Each row is a point on a landscape with many valleys, with its height.
From any point a ball rolls to the lowest of the 2 points nearest to it. It stops when none of these is lower. Distance is the straight distance between rows; heights are no part of it.
(880) (h 376): [133 147 133  98 102 159 130 156 110 128 175 104 145 112 167 146  73  97
  69 119 132 103 167 187 151]
(929) (h 269): [151 132 120 175 110 111 148 137 153 148  97 136 118 157  93 103 149 145
 154 144 144 116 114 100 135]
(361) (h 206): [165 161 136 143 115 126 143 120 169 111 152 116 139 182 136 115 149 143
  86 150 112  81 156 152 138]
(601) (h 592): [112 156 146 138 165 139 160  31 162 121 160 134 180 195 160 166 153 150
 159 115 113 137 106 159 115]
(1022) (h 504): [157 108 142 148 135 145 101  80 134 138 161 161 143  97 181 142 149 111
 165  77  98 178  90 100 132]
(758) (h 365): [100 142 140  92 111 147 126 169  98 139 181  83 143 103 167 147  52  66
  87  77 133 121 150 190 157]
(965) (h 260): [111 180 157 110 135 177 121 115 126 127 189  92 157 164 172 151  96 132
  90 110 112 105 148 213 129]
(785) (h 446): [167 125 148 142 120 153 104 132 140 148 172 147 157  91 160 138 119  98
 125 113 117 131 139 128 152]
(326) (h 398): [146 156 114 111 139 130 108 132 151 107 164  78 132 140 138 121 118  91
  84 133 146  81 170 225 112]
(783) (h 576): [158  97  90 117 119 100 171 125 132 150 101 136 121  56 102 126  96  79
 146 100 125 114  93  95 154]
(892) (h 327): [152 111 123 146 140 111  86 151 158 135 132 165 117 136 105 107 203 154
 139 174 127 134 139 101 127]
(15) (h 236): [161 135 119 151 120 112 136 132 156 135 118 131 119 161 114 115 141 128
 119 155 134  99 141 129 145]
(694) (h 425): [110  88 126 127 144 123 153 109  91 128  93 136  98 129  70 151 154 141
 146 138 121 144 119  68 103]
(808) (h 296): [143 131 154 185 111 117 154 129 129 140 109 127 131 155 106 102 139 151
 174 101 132 141  78  85 117]
(597) (h 485): [107  85 113 129 139 106 145 105  80 125  84  94  87 118  47 130 125 126
 157 139 147 150 100  67  92]
(677) (h 782): [162  90 129 143 136 116 103 133 135 148 125 156 115  75 117 102 160 120
 174 119 113 166 101  80 111]
(226) (h 389): [ 57 141 178 164 160 139 138  72  97 108 139  76 128 159 136 159 132 136
 176 108 147 145 112 163  78]
(679) (h 100): [124 108 139 153 116  96 118 132 156 115 119 174 133 180  99  78 183 177
 181  98  97 181  81  86  79]
(950) (h 528): [ 85 112 142 123 134 134 141 114  74 119  91  94 101 100 116 136 117 114
 157 108 148 126 151 142 102]
(513) (h 234): [104 197 149 101 135 187 105 143 113 107 184  95 140 153 159 144  77 140
  70 144 120 106 167 199 129]
(547) (h 524): [144 117 102 118  99 119 125 164 120 159 120 172 163  45 149 132 122 125
 127 150 118 147 111  41 200]
(701) (h 399): [152 149 124 150 147 157  54 133 155 144 187 138 141 128 149 131 158 134
 100 169 135 125 144 141 134]
(914) (h 409): [ 89 158 171 154 147 147 144  67 109 124 143  90 144 153 149 153 112 128
 163  98 128 135 119 200 112]
(297) (h 223): [149 185 125 121 124 141 128 137 148 103 176 101 122 170 136 142 136 134
  61 171 119  64 153 173 136]
(706) (h 420): [189 133  88 119  95 124 122 157 156 152 146 151 154 100 146 121 113 110
  80 119 131 115 145 116 197]
(859) (h 328): [ 87 125 161 158 175 106 150  90 135 101 135 100 132 158  76 129 180 140
 171 152 155 135 146 146  79]
(804) (h 796): [154 101 125 154 109 107 112 142 135 172 109 140 116  91 103  98 130 119
 178 130 119 155  79  57 138]
(216) (h 445): [178 112 122 124 107 139  79 154 155 124 127 192 151 108 162 123 156 150
 115 129 106 138 129  81 147]
(734) (h 410): [142 147 124 122 132 117 138 139 150 126 124  80 122 152 120 129 105  89
 111 132 161  90 167 198 134]
(225) (h 364): [ 51 130 164 153 172 116 134  97 104  94 120  74 131 158  91 139 162 145
 169 124 158 136 138 167  63]
(1021) (h 621): [ 91 181 161 139 125 151 150 137 127  98 133  79 124 195 137 119 115 139
 104 142 141  92 152 178 131]
(911) (h 212): [132 162  79  99 109 123 126 157 123 169 122 106 117 142 126 143  90 132
  59 174 138  93 164 125 220]
(738) (h 615): [ 85 161 169 153 146 140 138 124 123 110 140  98 124 200 119 142 157 150
 121 160 139  96 160 163 123]
(302) (h 442): [115  92 160 170 166 114 140  84 107 110 120  99 114 130  84 129 162 128
 176  98 130 157  94  94  53]
(481) (h 518): [145 121 103 116 117 131 105 167 123 153 141 160 172  31 151 153 116  93
 113 140 132 142 125  79 189]
(447) (h 148): [174 131 124 133 105 120 108 137 184 101 111 210 144 166 145  88 170 174
 130 120 109 127 115 113 121]
(666) (h 201): [125 178 127  98 120 173 120 151 119 107 156 102 123 158 142 155  94 145
  43 165 118  79 173 169 132]
(670) (h 529): [ 96 103 133 125 139 117 163 111  77 126  76  81  96  97  68 134 115 117
 154 123 164 139 116 113  93]
(495) (h 274): [ 57 157 123  98 126 145 134 162  83 112  94  80  95 165 128 134  95 153
 116 173 163 116 163 177 137]
(110) (h 671): [130  73  91  94 136  93 155 117 102 149  91 159 106  42  95 129 125 113
 152 122 113 156  68  32 135]
(947) (h 369): [138 129 147 155 156 119  82 127 147 145 159 143 122 138 122 130 180 135
 123 182 142 127 146 133 127]
(974) (h 505): [163 104 130 138 124 125 149 110 139 124 104 141 122  96 115 131 129 104
 150 105 129 120 127 117 110]
(816) (h 600): [109 166 173 137 163 150 142  66 161 110 173 133 164 194 163 147 167 169
 121 134 121 115 122 165 113]
(515) (h 440): [ 92 162  70  60 103 115 129 185  96 145 122  60 119 140 135 129  42  99
  66 144 152  92 173 198 191]
(540) (h 280): [ 87 184 161 121 158 161 142  95 124 104 168  84 166 178 182 142 108 134
 112 120 124 112 134 233 109]
(508) (h 325): [139 109 123 168 113 107 175 134 111 137  75 113 124 134  72 104 120 134
 156 112 139 148  80  57  90]
(478) (h 503): [ 86 124 146  90 136 136 156 140  82 118  85  88 108 108 146 141  90 112
 131 108 152 112 168 166 106]
(730) (h 406): [163 131  95  87  97 124 156 158 143 141 154 143 157  79 141 146  90  77
  82 125 137 109 149 120 193]
(63) (h 740): [162  75  85  94 115 110 124 152 142 136  69 202 117  62 121  88 137 137
 161 119  96 167  84  39 133]
(591) (h 188): [164 149 133 148 110 124 133 125 181 105 143 171 147 185 156 108 165 161
 102 130 107 102 137 134 127]
(615) (h 203): [117  86 147 165 158  94 130 122 147 109 124 143 122 156  57 115 199 162
 163 132 120 164 110  97  60]
(690) (h 150): [114 120 141 173 145  94 121 127 165 116 132 144 146 187  95 105 193 175
 171 143 113 168  99 104  79]
(233) (h 483): [154 106 108 115 117 125 104 150 146 151 112 179 134  84 139 118 139 141
 131 137 121 141 126  57 174]
(891) (h 608): [107 147 168 155 143 139 157 115 151 106 145 139 135 202 130 132 165 165
 126 141 108 114 135 133 117]
(163) (h 202): [120 141  83 126 116 129 135 139 128 158  97 137 109 159 112 128 119 154
  91 181 145  96 138 103 201]
(786) (h 422): [182 128 109 138 115 146  56 150 159 142 156 170 145 121 159 116 168 157
 104 161 120 131 151 106 149]
(243) (h 620): [126  98  94  99 125 102 172 109 101 155  91 129 106  47  88 133  98  98
 138 129 133 135  82  74 154]
(19) (h 423): [134 161  98 100 116 115 135 162 113 141 132  67 113 146 124 127  74  87
  93 141 159  84 159 196 163]
(1025) (h 204): [ 68 145 109 108 143 125 120 140 101 118 110  89  98 175  97 146 143 158
 108 189 157 101 181 158 150]
(235) (h 386): [148 148 124 115 119 141 115 131 145 123 203 103 148 153 150 137 100  75
  82 107 123  88 165 203 139]
(7) (h 765): [166  79  98 120 126 130  97 151 146 122 114 191 117  57 135  91 158 126
 169 101 107 173  97  65 115]
(703) (h 366): [146  79 134 155 123  98 150 127 103 131  80 117 110 133  70 113 125 139
 173 119 106 184  53  31  55]
(837) (h 580): [143 126 157 151 155 147 136  52 149 117 152 140 159 147 160 151 150 129
 153  93 113 139 112 159 103]
(250) (h 462): [147 136 145 146 126 149 120  96 143 134 174 132 152 134 163 144 135 123
 119 119 120 121 133 163 130]
(852) (h 163): [119 183  92  99 121 140 124 171 105 132 144  96 102 165 130 140  86 136
  52 180 134  69 167 154 174]
(239) (h 114): [ 92 148 108 151 138 112 126 142 128 141 114  97 102 194  87 130 158 158
 116 206 145 112 154 127 152]
(70) (h 433): [193 140 123 125 100 152 107 155 148 139 180 148 159 121 155 131 120 107
  77 110 118 105 150 144 161]
(546) (h 501): [180 112 124 136 101 122 120 132 172 120 112 207 148 107 165  92 128 126
 156  58 107 156  89  97 115]
(98) (h 388): [122 133 106  76 112 144 135 156 124 138 151 115 132 100 138 151  71  90
  66 128 131  94 160 159 174]
(287) (h 428): [ 99 148 161 130 140 146 119  81 123 127 163  85 147 119 168 151 107  89
 152  89 139 145 126 215 119]
(114) (h 432): [158  95 139 162 138 102 150 108 142 110  86 165 115 132 104 105 150 142
 165  95 119 153  84  88  65]
(9) (h 453): [ 79 126 131  74 124 161 118 158  82 135 121 127 116  75 157 160  71 117
  92 143 123 126 164 135 156]
(290) (h 536): [146 115 111 124  91 117  88 162 160 124  94 219 134 113 148  77 125 155
 173  74  86 171  71  67 120]
(866) (h 478): [ 92 130 147  96 141 147 119 124 105 105 132  94 120 114 152 141 105 112
 122 120 141 113 169 210 102]
(103) (h 113): [162 140  73 137  95  99 132 152 150 158 107 147 116 145 125 104 117 143
 108 161 133 105 112  85 198]
(197) (h 468): [177 101 111 143 113 102 143 134 161 122  86 191 113 113 130  86 142 144
 161  81 114 149  75  91  87]
(376) (h 467): [151 112 167 158 138 154 100 110 129 159 167 132 142  91 168 143 123  93
 153  99 115 152 109 107 137]
(404) (h 167): [143 116 133 147 114 110  94 128 166 112 126 198 134 148 142  83 179 172
 161 115  97 162 107 100 106]
(352) (h 550): [130 107 157 144 159 142 118  56 113 120 146 149 124 110 159 157 160 114
 158  88  97 152 100 118  94]
(867) (h 347): [ 92 140 142  90 104 127 131 158  88 131 132  63 127 112 159 126  52  97
 125 104 139 118 154 197 154]
(249) (h 246): [133 106  91 122 114 106 118 132 149 127  97 185 108 146  96 117 183 164
 138 170 128 145 131  67 135]
(926) (h 264): [ 99  94 144 152 155 103 134 118 136 111 124 135 100 148  66 118 197 134
 153 168 143 140 131 119  81]
(12) (h 351): [116  99  99 123 126 122 142 113 108 130  90 152  96 133  92 132 149 151
 132 154 133 128 139  81 144]
(595) (h 452): [ 96 146 144  98 159 160 105 102 114 113 165  88 143 124 170 157  97  97
 124  95 128 134 161 234  99]
(570) (h 417): [ 89 143 102  67 115 147 135 137  98 134 110 111 114 103 139 163  71 124
  84 148 138  89 166 142 182]
(777) (h 487): [116 113 117 103 124 149 115 152 111 152 129 143 134  60 145 162  92 112
  91 156 132 129 139 112 184]
(88) (h 401): [149  73 137 149 133  85 138 121 119 115  89 149 115 148  81 107 156 157
 160  99 115 173  74  52  44]
(850) (h 541): [168  91 104 121 102 114 151 129 146 130 114 165 130  59 138 124 117  90
 142  98 125 138 107  90 146]
(910) (h 471): [155  94 122 152 134 106 166 102 143 122  82 154 104 109  91 105 155 109
 153 110 153 130 111 103  91]
(339) (h 415): [ 85 113 182 160 160 128 139  86  76 112 130  88 114 129 102 153 133 121
 174  95 122 157 116 121  75]
(925) (h 331): [ 91 179 145 109 115 144 126 175  87 131 128  49 129 155 159 116  65 115
 114 121 150 114 161 211 135]
(726) (h 708): [155  96  94  95 132 101 136 136 128 135  89 180 135  20 128 131 131 120
 157 121 119 169  76  35 134]
(14) (h 312): [ 51 164 147 102 125 150 123 169  74 116 105  67 114 144 158 118  70 143
 119 133 142 133 158 200 117]

Call two points neighbours if one is among the 2 nearest of the other. Go from one point of each pair to the other, from neighbour to neighbour, staying as low as possible. Name the highest point that can't be avoided.
(239) / (249) | (547)
(103) / (679) | (297)
(103) / (852) | (911)
(447) / (679) | (404)

Where does a ball stop that starts at each point below?
(677) | (447)
(547) | (249)
(478) | (679)
(974) | (447)
(19) | (239)
(804) | (249)
(481) | (239)
(290) | (447)
